Each row is a point on a landscape with many peaks, with its height.
A climber steps from a point to whichever of its 2 nearest points has the largest rise for the distance, and stops where none of them is higher. Distance is the straight distance between rows; heights are no part of it.
guv h=124: [ 78  98 126 101 139 143 147 145 166 105 138  81 122 155 108 152  84  99
 148 121 142 130 135 117  91]
neb h=853: [146  95 123  87 126 106 150 101  97 144 170 147  98 125 162 106 157 110
 170 123 114 144 179 146 187]
sedaz h=569: [112  98 109 151 111 131 125 163  99 105 113  84  87 131 134 194 116 147
 140 128 163 106 123  97 133]
pok h=299: [122 126 174 127 114 137 134 136  82 141  61 111 104  75 104 170 113  76
 141 117 107 139 121 151 144]
lidat h=248: [106 100 136 152 101 152 146  97 177 173 135 150 108 103 167 179 127 107
 138 179 150 161  98  78 132]
vovod h=297: [118 114 125 133 119 135 142 154 166  95 109 134  86  96 158  74 135 142
  92 141 144 201  72  86 123]
Duz h=123: [107 162 176 177 132 162 142 133  58 123  94 141 161 103  68 147 128 133
 114 107 115 101 101 137 132]
Sak h=303: [101 139 151 186 122 100  93 127  99 170 124  99 148 134  94 158 162 171
  98 120 133 132 111 102 160]
vuzom h=374: [110 143  91 170 177 149 116 170 143  90  74 168  60 142 131 101 120 206
 108  90 111 138  78 158 133]
pemul h=505: [115 123 133 149 108 131 153 122 181 132 164 130  96 150 149 106 140 160
  96 145 147 132 148 133 123]
fudaz h=454: [183 135 109 126 112 106 145 147 128 119 207 124 152 127 147  51 186 168
 111 144 118 130 158 156 107]
zan h=203: [134 115  95 159 167  87  89  74 140 149 117 178  91 147 166  69 126 157
 143 127  93 163 124 155 110]
sulir h=605: [116 149 120 136 145 134 134 120 132 125 125 132  84 138 126 134 174 126
 128  90 105 146 108 118 157]
bel h=416: [103 104 102 161 135 145 143 151 164  95 129 127 118 135 121  92 130 148
 115 161  91 145 115 131  24]
ledu h=450: [115 124 110  97 159 126 161  79 146 157 157 157 189 123 101 132 125  67
 162 138  99 176 120 139  85]
ripu h=789: [123  78 104 111 117  82 120 103 102 154 125  92 104 147 145 112 161 131
 146 100 129 150 181 124 164]
Renot h=655: [187 133 157 109 118 109 108 152 130 135 160  96 111 136 125 134 153 108
 151  79 145  68 158 139 175]
nodit h=589: [ 82 150 110 138 149 154 113 192 175 117 106 143 105 180 123 220 137 103
 113 116 132 113  71  92  94]
teg h=500: [ 64 133 153 166 147  96  73 114 126 173 150 127  73 164 141 138 152 176
 137 127 127 144 123 144 144]
kedu h=606: [175 185 113 108 158 113  86 103 105 132 146 119 125 158 142 140 120 136
 152  68 138  93 105 126 182]
Mup h=215: [139 125 155 140 123 133 136  89 115 159 134 150 106 122 166 126  87 134
 157 152 135 115 179 164 135]
sav h=173: [155  87  63 126 145 100  94  77 106 134 126 112 128 164 163 119 128 150
 179 116 122 144 148 119 103]
vifuz h=732: [123 196 147 171 122 113 106 126 112 130  56 102 124 124 148 126  78 107
 106  87 121 108 133 154 146]
mor h=162: [150 167 100 136 157 146  90 141  93  85 150 135  89 119 131 112 162 200
 119 111 128 111  73 129 121]
fepuz h=238: [127 159  75 120 171 106 148  74 175 149 187 194 143 155 164  90 138 134
 134 155 135 156 146 186  90]
seze h=37: [175 110 136 123  80 113  83 171  73 110  94  87 104  88 187  98 117 158
 107 149 164 123 142 111 134]
bodal h=170: [156 170 115  91 143 126  91 136  81 106 159 135  71 108 147  79 171 171
 132 102 130 124 109 153 161]
nus h=596: [114 110 171 134 107 129 106 194 112 117  73 118 108  85  77 193 172  71
 121  94  94 126 125 141 144]
tezu h=106: [116 140 143 189 158 137 160  82  91 150  97 140 135 131  77 108 132 138
 143 117  95 141 154 140 146]
Sib h=324: [180 112 130 177  96 142 119 122 135 125  86 114 180 136 135 133 115 109
 105 146 135 107 174 126 105]
bebo h=426: [147 141 113 147 118  95 106 133 196 174 131 150 166 118 121  96 162  94
  91 154  52 134 162 132  77]
minil h=733: [ 71 176 132 126 149 117  51 183 110 157 116 135  73 118 117 185 158  89
 127  85 128 144 104 135 148]
vasoz h=425: [109 141  95 138 146 129 151  93 127 124 119 133 147 133 125  81 136 117
 117 137 113 192 105 108  89]
gam h=379: [132 125 158 181 109 133 148 140 138 140  93 119 137 120  93 199 155 107
 121  94 120 106 139 113 182]
kek h=540: [ 78 105 169 155 126  98  77 110 136 174 139  92 111 147 133 133 123 139
 124 151 112 133 147 159 105]
tiv h=96: [136 114 139 197 134 175 188  94 112 130 126 184 125 110 121 116 120 140
 113 182 141 131 152 124 142]
Vugop h=511: [ 78 105 132 122 149 156 114 173 173 124 154 125 102 132 127 149 151 125
 124 161  90 153  85 125  32]
vete h=95: [138  95 136 127 138 120 176 129 128 127 157 105 129 144  91  96 121 126
 152 134 135  83 209 151 138]
doko h=140: [131 170 151 152 159 169 110 133  83 127 138 183 135  93  86 168 128 139
 136 138  98 118  50 115 111]
Pafod h=318: [108 191 127  72 185 165 142 157 116  80 172 110 116 160  67  86  91 144
 150  97 135 100  88 144 113]
Mek h=587: [149 213 141 124 155 133  72 117  92 145 145 150 121 117 147 127 141 154
 120  95 136  95  83 130 163]
kazez h=421: [185  97 109 146 112 131 158 139 143  93 183 138 164 100 135  67 157 137
 120 172 112 131 168 152  51]
laro h=340: [ 92 194 128  58 177 135 119 127  84 102 142  87 106 137 112  83  88 123
 148  86 136 127 116 151 114]
ledo h=502: [159 124 103  82 100 122 107 140 178 130 179 110 140 122 181 105 161 115
 117 143 125 160 100 100  77]
sed h=48: [214 125  54 124 112 118 111 106 151 102 117 171 130 153 188 106 126 174
 122 130 165  83 172 122 150]
Rodid h=508: [138 142 157 111 101 112 113 152 133 122 102 108 108 102 158  50 137 128
  93 124 115 161 140 151 124]
Rezar h=91: [149 137 157 112 139 104  86  99  59 170 172 110 157 141 122  99 174 138
 142 103 109 136 143 143 182]
dibud h=336: [202 115 154 191  88 123  88 139 149 148 106 114 172 125 129 160 114 129
 120 146 107  72 146 155  95]
Lifud h=305: [117 136 141 164 108 155 114 175 156  94 115  73 155 158 106 188  89 137
 104 118 168  84 114  97  91]
Vap h=283: [144 126 103 127  92 158 170 131 172 101  77 126 137 102 149 132 103  95
  93 160 154 132 144  86 107]
Mosas h=580: [155  82 126 154 111 135 149 128  75 113 132 156 175 122 130 159  93 170
 171 159 152  40 182 119 165]
zup h=702: [133  71 149  50 128 100 156 138  76 122 191 104 141 139  75 107 121 115
 193 126 135 120 142 174 174]
Nepu h=61: [157 111  59 129 161  93 159 103 175 104 121 166 119 151 137  74 137 169
  73 138 159 127 167 169 132]
fiva h=181: [139 102  89 117 137 116  73 112  87 114 133  98 135 139 150 123 132 176
 143 139 139 145  95  92  98]
rif h=528: [163 124 121 131 135 159 119 138  86 117  95 127 143  79  93 141 161  93
 141 108  81 120  96 121 107]
Geno h=206: [104  70 151 105 117 137 129 114 113 149 184  99 153 149 144 114 114 148
 134 181 172 159 128 102 127]
pek h=257: [148 131 106  93 123 130 183 132 123  92 150 142  40 118 160 100 160 149
 135 115 141  97 148 136 160]
tepi h=543: [112 144 152 154 135 160 135 130 145 137 150 143 183 162  75 210  81 133
 150 127 143 102  49 110 137]
vur h=343: [101 129 148 136  92 155 216 153 181 110  97 104 122 127 107 176  98  90
 109 113 162  59 177 105 162]
gup h=549: [108 117 114 107 160 106 165 132 144 118 222 106 113 153 124  97 162 146
 165 119 109 136 138 159 106]
siguk h=490: [ 99 170 138  77 138 180 162 159 204  78 164 115  98 145 129 133 108 112
 111 120 140 119  93 136  73]
genel h=625: [151 119 106 128 153 104 151 123 138 142 223 133 174 150  89  82 156 143
 169 127 101 117 136 145 110]
sanal h=638: [ 91 122 102 114 136 160 107 185 129  92 112  91 115 134 102 199 143 108
 122 106 150 129  75  74  95]
saka h=499: [103  86 114 129 126 122 118 157 179 111 181 109  73 143 151 121 180 156
 126 158 121 160  94 118  68]
mimib h=107: [105 115 134  94 138 132 163 134 114 107 143  82  99 140 118 117 115 122
 147 106 134 114 162 138 132]
Digi h=415: [126 174 124 119 145 137 109  77 158 171 123 161 155 124 140 122 128  81
 134 133  82 165 112 139  90]
pifo h=115: [108 164 183 197 127 150 159 103 109 158  78 142 149 124  79 149 128 106
 106 111 121 129 140 154 141]
muge h=282: [149  66 147 184  80 128 142 118  68 141  84 151 159 102 130 149 140 162
 123 179 142 133 140 108 181]
Fitav h=38: [ 94  95 181  85  89 126 150 147  73 133 146 113 113 103 144 153  95 133
 143 152 184  91 146 133 178]
fik h=436: [122 142  75 149 163 106 147 115 111 121 124 137 158 129  92  81 170 122
 113 107  69 155 134 106  93]
rizog h=721: [ 96  90  96  87 130  77 115 135 134 127 136  66  83 139 135 107 180 129
 123  88 113 183 131 112 138]
rir h=98: [121 127 137 152 160 120 135  90  76 167 154 139 121 137 104  90 158 151
 159 125 100 141 158 170 149]
rasu h=86: [114 107 182 150 113 184 201 107  94 132 119 160 147  86  93 133 123 118
 128 162 132 133 108 138 136]
vum h=132: [148 152 140 168 150 180 142 136  77 112 131 159 170 100  54 145 176 152
 115 124 101 101  74 119 133]
fatu h=275: [128 176  87 107 177 139 157 114 165 104 168 173 107 160 117  97 137 136
 139  88 106 102 122 146 110]
Zetor h=395: [118 108 156 212 126 129 154 111  79 141  95 144 139 127  65 202 171 162
 131 104 111 113 131 124 179]
Dapa h=178: [113 158 117  90 134 107  86 132 114 131 165 137  59 118 157  92 186 161
 116  99 152 176  89 123 176]
mas h=630: [128 165 155 155 147 149 149  75 104 163 148 173 162 148 100 182  57 128
 183 133 142 107  98 153 160]
vites h=323: [122 119 153 166  89 163 175 170 156  90  91  94 127 121  93 177 102 128
  97 126 152  82 152 103 119]
Digal h=306: [126 116 145 167 103 149 133 137 146 125  89 105 128 122 125 109 114 130
 105 146 125 138 152 112  88]
vikin h=389: [103 164 136 142 104 104  59 150 123 125 104  96 115 122 182 125  82 166
  85 134 180 148  98 127 132]
pabun h=270: [166 159 126 128 100 164 139 122 125 135  70 149 174  88 160 142 105  85
 108 142 139 147 135  96 146]
kob h=557: [173  99  83 159 122 132 159 107 102 117 101 150 163 127 103 151 117 133
 147 123 154  68 185 106 159]
Koto h=357: [ 89 194 162  89 158 150 108 146 108 102 104  98 105 128 125 124  78  96
 129  86 117 118 115 150  96]
kun h=590: [108 169 126 120 159 168 121 114 112 128 153 132 166 139 113 158  79 149
 141 130 161 132  44  97 124]
Voda h=192: [149  88  78 166 149  81 113  84 119 120  78 160  94 143 165  82 104 157
 138 131 116 162 176 140 118]
gelo h=368: [141 114  45 154 155 104 132  80 192 131 109 152 164 159 100 144 153 104
 116 133 107 144 126 101  79]
rar h=607: [110  87 131 129  96 144 100 185 119 100 145  99  72 103 144 156 129 171
 115 161 195 130 110 104  99]
taki h=449: [ 86 163 109 156 142 112  94 136 160 122 101 125  92 185 141 143 127 184
 116  84 126 122 114 139 156]
Bemir h=692: [134 186 158 142 133 140 133 119 117 130 108 106 170 145 108 155  78 105
 119 110 139  93 125 133 133]
Petin h=579: [182  88  68 107 117 112 150 124 181 128 194 121 166 131 139 138 173 111
 149 127 130 134 147 102  99]
pil h=105: [131  88 114 149 123 157 166  87 134 133 146 163 126 124 142 129 108 154
 136 192 165 131 147 108 110]
Maz h=362: [129 134 129 137 122 135 176 131 147 123 114 116 124 132  93 170 117 100
 134  90 140  64 182 117 195]
Kimap h=70: [147 102  83 141 163 101 179 102 162  99 151 164 133 141 126  91 130 132
 103 177 156 122 194 160  83]
Kizun h=410: [117 167 140 147 139 124 130 134 187 140 136 102 127 181 105 133 122 120
 119  87 118  95 156 149 123]
Gofi h=834: [ 80 198 134 124 161 109  52 154  76 149  75 146 145 112  99 144 120 123
  89 105  99 150  71 110 119]
Sopig h=422: [117 143  71 135 146 114 122 139 172 100 101 123 102 171 136 107 170 207
  91  60 122 134 106 126 174]
Dag h=539: [100 110 101 142 119 109 151 151  94  84  56  94  82 115 148 151  86 146
 129 108 150 119 136  84 157]
Tav h=455: [ 67 149 149 162 143 132 145 120 177 142 150 118 105 175 113 109 144 153
  87 118 117 146 134 153 123]
Pozaf h=339: [199 166 104 113  99 126 113 127 154 125 132 102 166 147 162 149 140 129
 111  94 146  83 135  89 167]
mipi h=628: [169 166 129 126 137 111  66 163 130 111 151 106  87 136 144 174 129 142
 152  91 153  72 127 138 154]
migag h=495: [142 108 155  79 123 140 145 108 126 148 166 128 195 132 104 135 116  68
 162 128 115 161 111 144 119]
Veg h=39: [182 150  92 120 121 120 103  85 154 154 133 165 164 151 187 116 130 122
 134 139 127 149 155 118 141]
Pezo h=285: [101 114 176 143 113 121 129  98 116 170  71 132 139  93 120 157 105  63
 132 131  99 174 109 142 117]
Pir h=517: [125 123 118 107 118 105  96 147  69 106  79  92  89 104 141 134 124 115
 133  98 140 148 131 116 153]
nabaf h=375: [ 92 215 145  68 154 133  88 145 146 131 123 112 137 151 115 132 109 107
 104  87 101 107  94 114  93]
zifu h=186: [118 142 145 116 105 109 105 152 131 117 135 131  37  91 168 103 147 159
  95 128 185 164 101 107 190]
lasa h=139: [131 144 130 120 106 156 172  95 202 130 141 159 124 140 152 122  97  94
  93 180 178 114 182 136 127]
nek h=235: [ 83 114 157 146 106 157 162  94 140 166 142 148 133 122 133 207  96 126
 146 173 162 125  98  97 163]
doguz h=615: [170 114 175 114 100 141 177 157 143 120 192 139 201 143  40  95 127 106
 164 147 126 110 111 182 121]
Denub h=645: [122 121 168 121 102  98 149 118 143 172 141 103  96 124 131 142 149  83
 133 111 119 121 205 157 185]
lof h=43: [218 144  69 118 130 116  75 103 144 116 112 143 141 138 171  97 136 152
 126 102 109 105 136 138 123]
kirot h=391: [101 149  74  98 168 134 117 147 146  90 120 137  88 155 132  76 149 191
  94  76 114 138  82 160 128]
nasi h=154: [134 177 110 129 132 160  99 134  98  99 138 146 110 112 136 126 140 185
 108 137 172 136  41  87 132]
fis h=272: [120 134 108 125 121 152 180 145 145  79 117 148  55 104 149  87 140 168
  95 115 151 147 108 106 161]
kapu h=750: [165 101 115 111 119 120 175 135 175 149 209 142 192 163  66 120 134 108
 178 149 127 114 121 152 144]
laleg h=116: [114  93 102 157 119 165 194 106 168 124 103 164 124 122 142 160  83 112
 148 197 161  98 164  94 100]
Tadon h=34: [197 111 104 117 112 147 113  92 150 159 121 158 194 127 166 169 106  89
 147 162 136 145 144 102 123]
Rosif h=352: [163 148  82 136 105 121 120 132 137  95  78  91 153 137 160 145  97 137
 108 109 150 105 124  94 118]
pekup h=205: [127 123 160 145 114 118 129 101 147 152 120 144  66 116 195 101 109 114
 136 161 130 156 149 158 142]
did h=293: [114  95 145 175 109  94 114 133  67 154  88 107 152  99 127 147 139 146
 109 134 150 149 108  87 190]
Zof h=691: [ 77 165 156  91 153  87  53 143 117 175 151 115 106 127 110 147 154  90
 132  85  93 145 120 157 141]
Kem h=53: [161  91  60 119 108 106 127 115 172 105 111 144 107 149 183  95 131 164
 104 120 157 121 175 148 138]
duf h=356: [145  59 137 144 138 174 170 110  80 114 111 154 147  89 111 128  83 119
 157 182 119 116 151 138  73]
vigi h=41: [181  96 108 109  90 102  99 142 103 101  92 140  95  97 236  89 104 146
 132 160 139 143 170 118 161]
mak h=435: [ 90 145 135 148 150  96 115 143 117 107  74 127  62 154 123  46 127 178
  98  71  98 148 151 174 145]
Famid h=417: [107 107 126 191 163 146 153 146  91 116 105 116 149 165  49 158 170 150
 132  90 105 102 132 119 146]
Zeto h=386: [148  80 125 161 139 163 164 124 106 112 156 129 143 111 101  83 126 146
 139 174 112 121 156 148  63]
val h=593: [136  99 126  85 137 132 128 148 135 124 169 118 118  83 104 147 188  88
 148 127  84 154  96 125 102]
sola h=777: [ 93 208 151 157 148  95  66 145 117 148  55 125 126 117 130 113 104 126
  89 104  98 146 106 129 137]
tilor h=195: [107 142 155 120 108 112 136 131 171 159 139 141  44 112 195  92 130 142
 115 152 165 167 125 133 186]
vuviv h=545: [132 147 151 102 120  96  86 144 135 152 140  98 147 122 128  74 165 111
  95 125  72 144 136 138 108]
Kep h=394: [124 219 121 100 156 134 105  97 172 154 109 135 174 153 129 123 116  89
 115  93 106 119 107 123 120]
zis h=541: [161 121 174 101 100 145 142 138 123 127 152 112 201 139  80 120 106  94
 144 127 135 100 126 148 148]
Vobu h=504: [155 167 110 111 124  91  74 149 142 132  94 129 143 133 126  55 150 167
  70  99  63 135 117 139 110]
fizut h=586: [127  97 144 140 132 131 151  94 128 138 148 159 168 150  93 201  57 125
 188 133 138 106  79 125 146]
mefi h=583: [116 148 148 107 129  97 134 138 150 164 167 113 133 123 130 101 203  88
 102 115  99 168 127 135 138]
Rivuk h=383: [137 143 143 119 120 120 106 155 174 143 146  93 169 171  72 151 143 103
 121  86  96  84 132 119 116]
pufe h=654: [137  88 160  85 116 124 154 148  48 106 160 113 161 151  59  97  92 151
 180 139 163  89 136 166 178]
vot h=693: [ 87 147 155  94 133 137  89 193 130 136 159  91 101 113 107 124 169  97
 107 125 118 123 113 133 101]
ribo h=146: [ 89  76 108  66 137 135 157 103 141 124 177  84 111 139 139 137  92 105
 191 152 138 140 117 122  92]
tas h=609: [106 124 169 112 128 155  99 189 127 131 143 126 125  94  89 132 149  96
 113 158  75 134  86 140  53]
nufa h=662: [143 197 147 146 155 164 131  93  77 133 117 153 172 127 124 139  71 133
 155 114 140 101 107 151 149]
luv h=554: [145 156 133  97 159 150 113 151  89 115 142 129 101  87 104 128 202  97
 140 107  59 134  87 135 122]
zorug h=329: [172 148 170 111  72 132 114 149 166 147 156  91 170 134 153 147 121 108
 104 126 171  81 157 124 167]
beg h=363: [177 143  85 178 102 104  94 157  95  88  92 106 123 104 184 161 100 165
 105 114 161  91 105  84 145]
nunum h=228: [136 117 131 123 163 125 173  87 121 147 189 171 105 131 143  83  98 122
 171 176 129 107 188 177 130]
gituz h=82: [124 101 116 118 151  96 198 111 178 118 163 138 127 176 108  96 106 119
 123 160 166  85 214 175 115]
Nit h=559: [142  99 129 140  97 151 127 153 176 105 161 109  90 123 149 145 144 163
 112 167 147 136 103 101  92]
fodep h=506: [ 74 113 114 205 158 110 106 121 156 126  65 142 107 168 106 136 124 143
 113 114  95 155 118 111 113]
gaf h=169: [109 115 132 117 130 149 192 107 102 116 138 157 126 106 144  66 111 102
 126 169 135 165 179 143 129]
feg h=320: [ 90 110 103 158 137  95  80 117 133 154  98  81 173 172  95 159 168 152
 102 107 118 158 105  71 130]
vep h=373: [122 137 104 172 118  95  83 159  84  89  84 102  82 122 189 141  74 191
  96 123 172 114 100 129 156]
Gato h=33: [165 153 157 123  83 126  66 182  99 109 130  97 125  65 164 137 116 129
  96 140 181 127 102 110 123]
Pora h=497: [155 122 123 139 139 130 123 100 102 146 135 168 179 106  88 127 169  91
 156 119  50 141 111 139 107]
pimal h=634: [101 172 177 113 140 125  76 162  94 140 138  86 146 127  87 105 130 135
  98 114 126 114 133 159 119]
tunur h=273: [131  59 120 134  89 134 162  96  76 127  95 160 155  87 139 192 145 133
 154 151 147 131 110  80 173]
fenan h=45: [130  86 149  61  95 140 173 153  90 106 132 118 159 101 132 131 105 105
 165 146 147  89 149 119 171]
mamud h=650: [106 130 109 113 146 120 177 101 138 127 109 143  66 113 145  90 134 107
 138 105 112 181 136 133 134]
tuluf h=412: [122 159 127  95 116 140  66 146 146 103 113 114 112 127 171  80  97 168
  84 132 155 157  63 132 103]
tupev h=242: [159 139 128 113 141 137 162 110 138  97 187 153  89 132 146  78 121 139
 150 140 134 103 163 165 126]
vofu h=287: [158 101 109  96 105 112 137 129 147 125 106  88 194 135 111 119 105  74
 133 109 131 108 217 126 100]
kupa h=313: [123  82 163 115 104 149 150 134  69  96  79 121 128  73 110 187  98  98
 144 123 121 121 103 141  98]
Nokof h=304: [135  88 150  86  91 101 124 120 114 148 136  86 204 157 121 127 105  90
 136 118 136 125 203 151 154]
budo h=563: [ 96 154 114 157 152 115  99 142 167 150 113 153 116 147 121 149 165 140
 108 116  77 149  92 102 113]
visop h=47: [169  66  77 127 105 102 115 118 153 102  95 176  88 117 209  82 113 189
 120 172 161 126 177 137 157]
kavu h=342: [114  99 105 146 134 118 119 143 192  94  75 141 117 120 139  73 129 138
 108 131  99 178  99  99  69]
riso h=775: [ 94 177 117 122 175 101  44 168 107 152  77 174  82 112 123 163 151 121
 125 106  73 148  80 117 129]
ratas h=610: [174  93 124 107 123 128 144 130  61 102 148 117 173 151 107 115  74 165
 200 138 158  53 140 130 172]
nam h=261: [119  69 135 127  75 146 145 111 126 151 103 145 145  88 155 191 120 103
 137 179 145 171  89  64 135]
puv h=256: [129 171  89 110 169 138 171  91 216 127 169 181  99 142 138 106 135 122
 124 125 134 128 132 182 108]
Nisok h=705: [104  93 122 114 143 125 158  78 121 170 112 153  96  98 157 139 122  89
 182 142  99 180 140 130 144]
Zoli h=191: [115 108 132 104 135 123 107 129  88 132 181 102 111 127 131 117 139 174
 147 138 160 144 115 118 121]
Danas h=466: [157 166 117 162 123 103  95 126 168 139  77 145 177 132 115  61 133 125
  71 125  82 124 153 135  81]
pobif h=643: [ 82 111 128 106 123  85 160 144 158 148 119  80  97 127 119 116 201  76
 106  94  84 200 136 115 155]
vudok h=147: [126 165 138 159 138 150  94 139  79 119 114 140 140  75 128 163 121 137
 117 148 145 153  55  98 120]
Divad h=64: [150  86 178  96  75 156 182 122 138 120 106 166 184 103 113 167  89  70
 141 158 140  89 155 147 138]
Fabo h=29: [200 118  97 139 111 146 122 104 129 126 117 160 158 117 193 171  83 136
 160 166 141  83 154 101 122]
tedi h=75: [146  81 192 142  87 160 166 111 134 123 140 164 168 102  97 161 119  98
 126 162 123 119 118 145 112]
Lofe h=30: [127 160 180 107  86 135 104 161  75 137 109 101 138  72 160 128 108 107
  79 148 192 139 127 121 174]
kifi h=785: [158  80 141  69 142 107 152 104  70 141 174 152 159 117 122 118 135  88
 190 115 102 129 156 157 169]
radu h=538: [163 122  73 148 137 101 158  69  97 137 102 164 133 127 143 147 149 128
 146 107 145 112 181  93 208]
vara h=219: [124 132  83 135 152  89 108  77 176 181 161 184 141 156 175  70 137 152
 120 141  91 180 109 159  87]
kipu h=294: [138 191 119  92 176 150 135 128 110 110 188 139 141 125  93  92 145 133
 148  97 110 103  94 124 131]
Bub h=496: [ 86 153 135 157 141 113 105 160  62 117  70  92 105 112 100 132 127 135
 120  98 134 138 118 132 139]
vagan h=333: [131  69 174  94 107 165 157 122  61  96 118 165 145  84 136 148  71 104
 185 161 120 113 130 154 115]
dupi h=465: [113 132 107 157 160  85 137 111  94 176 113 160 135 104  90 103 190 101
 133 100  34 167 135 134 118]
Lesa h=226: [ 87 114 151 106 111 154 111 128 146 142 168  88 149 135 138 114 119 142
  87 184 169 164  79  91  90]
riram h=595: [114 204 149 114 172 126  72 130  76 151 144 140 135 149 114  99 123 166
 117 105 102 103 108 147 125]
dof h=355: [155 124 163 138 106 134  92 154 172 138 113  99 164 133  94 142 119 112
 125 133  86  84 145 147  79]
nik h=220: [ 98  91 198 127  97 122 141 110 122 169 174 166 129 118  96 208 131 126
 145 147 158 117  85 146 167]
Laka h=632: [ 84 154 101 102 161 169 143 123  89  98 132 111 150 137  91 148 123 137
 138 124 156 153  55  72 104]
Niviv h=396: [161 121  91 166 145 102 115  91 179 175 134 166 192 139 127 127 156 112
 107 175  94 140 146 125  82]
bere h=482: [169 129 118 115 117 109 130 133 107 103 135 122 126 117 157  59 156 125
 115 124 124 142 184 156 135]
rusuv h=27: [214 106  63 123 105 134 125 119 129  96 103 136 121 103 188 165 111 114
 155 128 127  95 132  89 128]
rurub h=163: [128  75  83  86 142 113 105  90 122 134 155  93 145 167 159 132  80 137
 197 138 135 140 135 104  88]
Nono h=445: [112 167 129  82 119 166 126 133 166  89 141 115  84 145 160 122  89 165
 107 120 164 132  86 122 114]
Fus h=128: [ 82 121  99 122 120 142 196  97 208 114 109 168 127 136 163 131  80 101
 117 199 183 108 178 100 124]
sude h=695: [145  95 159  99 131  86 126 145 124 159 185  86  97 150 112 136 160 113
 157  84 127  98 184 164 206]
Saril h=649: [145  91 126 104 132 145 170 122 139 130 145 137  75  87 133 142 151  73
 179 148  99 145 132 131 112]
fopos h=694: [ 82 139  82  97 178 181 134 173 130  87 147 140  98 138 100 168 160 130
 137 102 146 134  56  80  96]
Faf h=473: [ 82 161 141 181 167 118 102 112 122 149 126 141  87 183 130 182 121 165
 149 105 118 113 117 144 150]
tibod h=284: [ 95 134 170 154 116 143 123 153 180 140 150  83 153 171 107 193  54 135
 133 147 170  96 113 126 111]
vavim h=405: [136 144  97 161 160 112  94 155 107  83  50 139  84 131 140  68 102 193
 108  73 104 136 112 156 141]
dofut h=658: [111 168 173  92 128 103  61 138  92 163 133 104 151 104 104 154 140  91
 125 102 137 127 111 154 147]
dev h=271: [153 115 156 147 115 147 133  93 112 163  71 169 179  91 140 139 130  70
 124 151 102 187 140 133 140]
Nosan h=592: [ 87  96 183 144 118 114 134 111 142 177 163 109 103 151 111 155 141 126
 132 140 136 131 149 153 159]
tari h=155: [ 93 130 139 117 118 152 201 103 165 128 119 178 113 109 162  79 104 101
  87 197 156 174 178 131 129]
zizod h=619: [191 112  97  97 116 101 129 129 156 135 178 104 140 136 137 127 175 112
 156 105 113 108 155 123 156]
dake h=182: [124 101 100 150 143 118 150  92  67 119  94 135 138 129 141  66 107 142
 135 157 129 159 183 139 122]
fot h=32: [ 92 122 178 134  79 103 141 148  92 141  93  90 121 110 155 142  92 128
  98 152 173 118 160 135 172]
Gev h=456: [ 65 125 109 195 162 135 124 152 106 111  64 105 138 183  74 164 139 166
 109 105 109 144 119 101 104]
sike h=317: [165 102 162  94  91 116 123 131 135 163 131 114 176 140 161 158 116  95
 140 130 147  92 195 136 188]
pegak h=464: [129 151 101 101 120 137 140 128 181 110 141 124 145 133 149  84 153 124
  77 130 122 161 110 112  80]
rem h=641: [137 143 169 114 108 142 115 185 128 110 103  88 108  91  99 140 162 101
 100 115 112 121 119 129 121]
guro h=537: [188  95  74  90 112  93 110 126 197 136 155 128 145 123 183  98 156 105
 121 140 117 138 156 131  74]
kote h=542: [ 77 171 138 103 128 179 130 154 201 123 148 128  99 141 130 183 134  98
 119 121 148 142  63  95 103]
Nagop h=54: [146  64 183  58  65 139 183 159  96  92 118 165 163  77 111 154 123  77
 159 141 129  91 137 129 151]
vog h=470: [ 78 123 153 153 152 102 101 143  90 121  94  89  64 146 117 102 143 141
 136  87 101 147 158 150 126]
zafi h=341: [131 104 100 169 112 120 125 104 163 152 116 113 182 154 103 156 152 127
 123 127 119 137 125  79 107]
Lonom h=255: [ 69 143 181 134 116 160 121 136 184 148 142 101 131 149 118 154  89 130
 104 168 149 147 104 130  75]

Where does a climber stop that starts at each point below?
Fitav: kapu
dake: kapu
tunur: neb
pabun: rar
ribo: Nisok
dev: neb
Nokof: fopos
vur: Nisok
rusuv: fopos
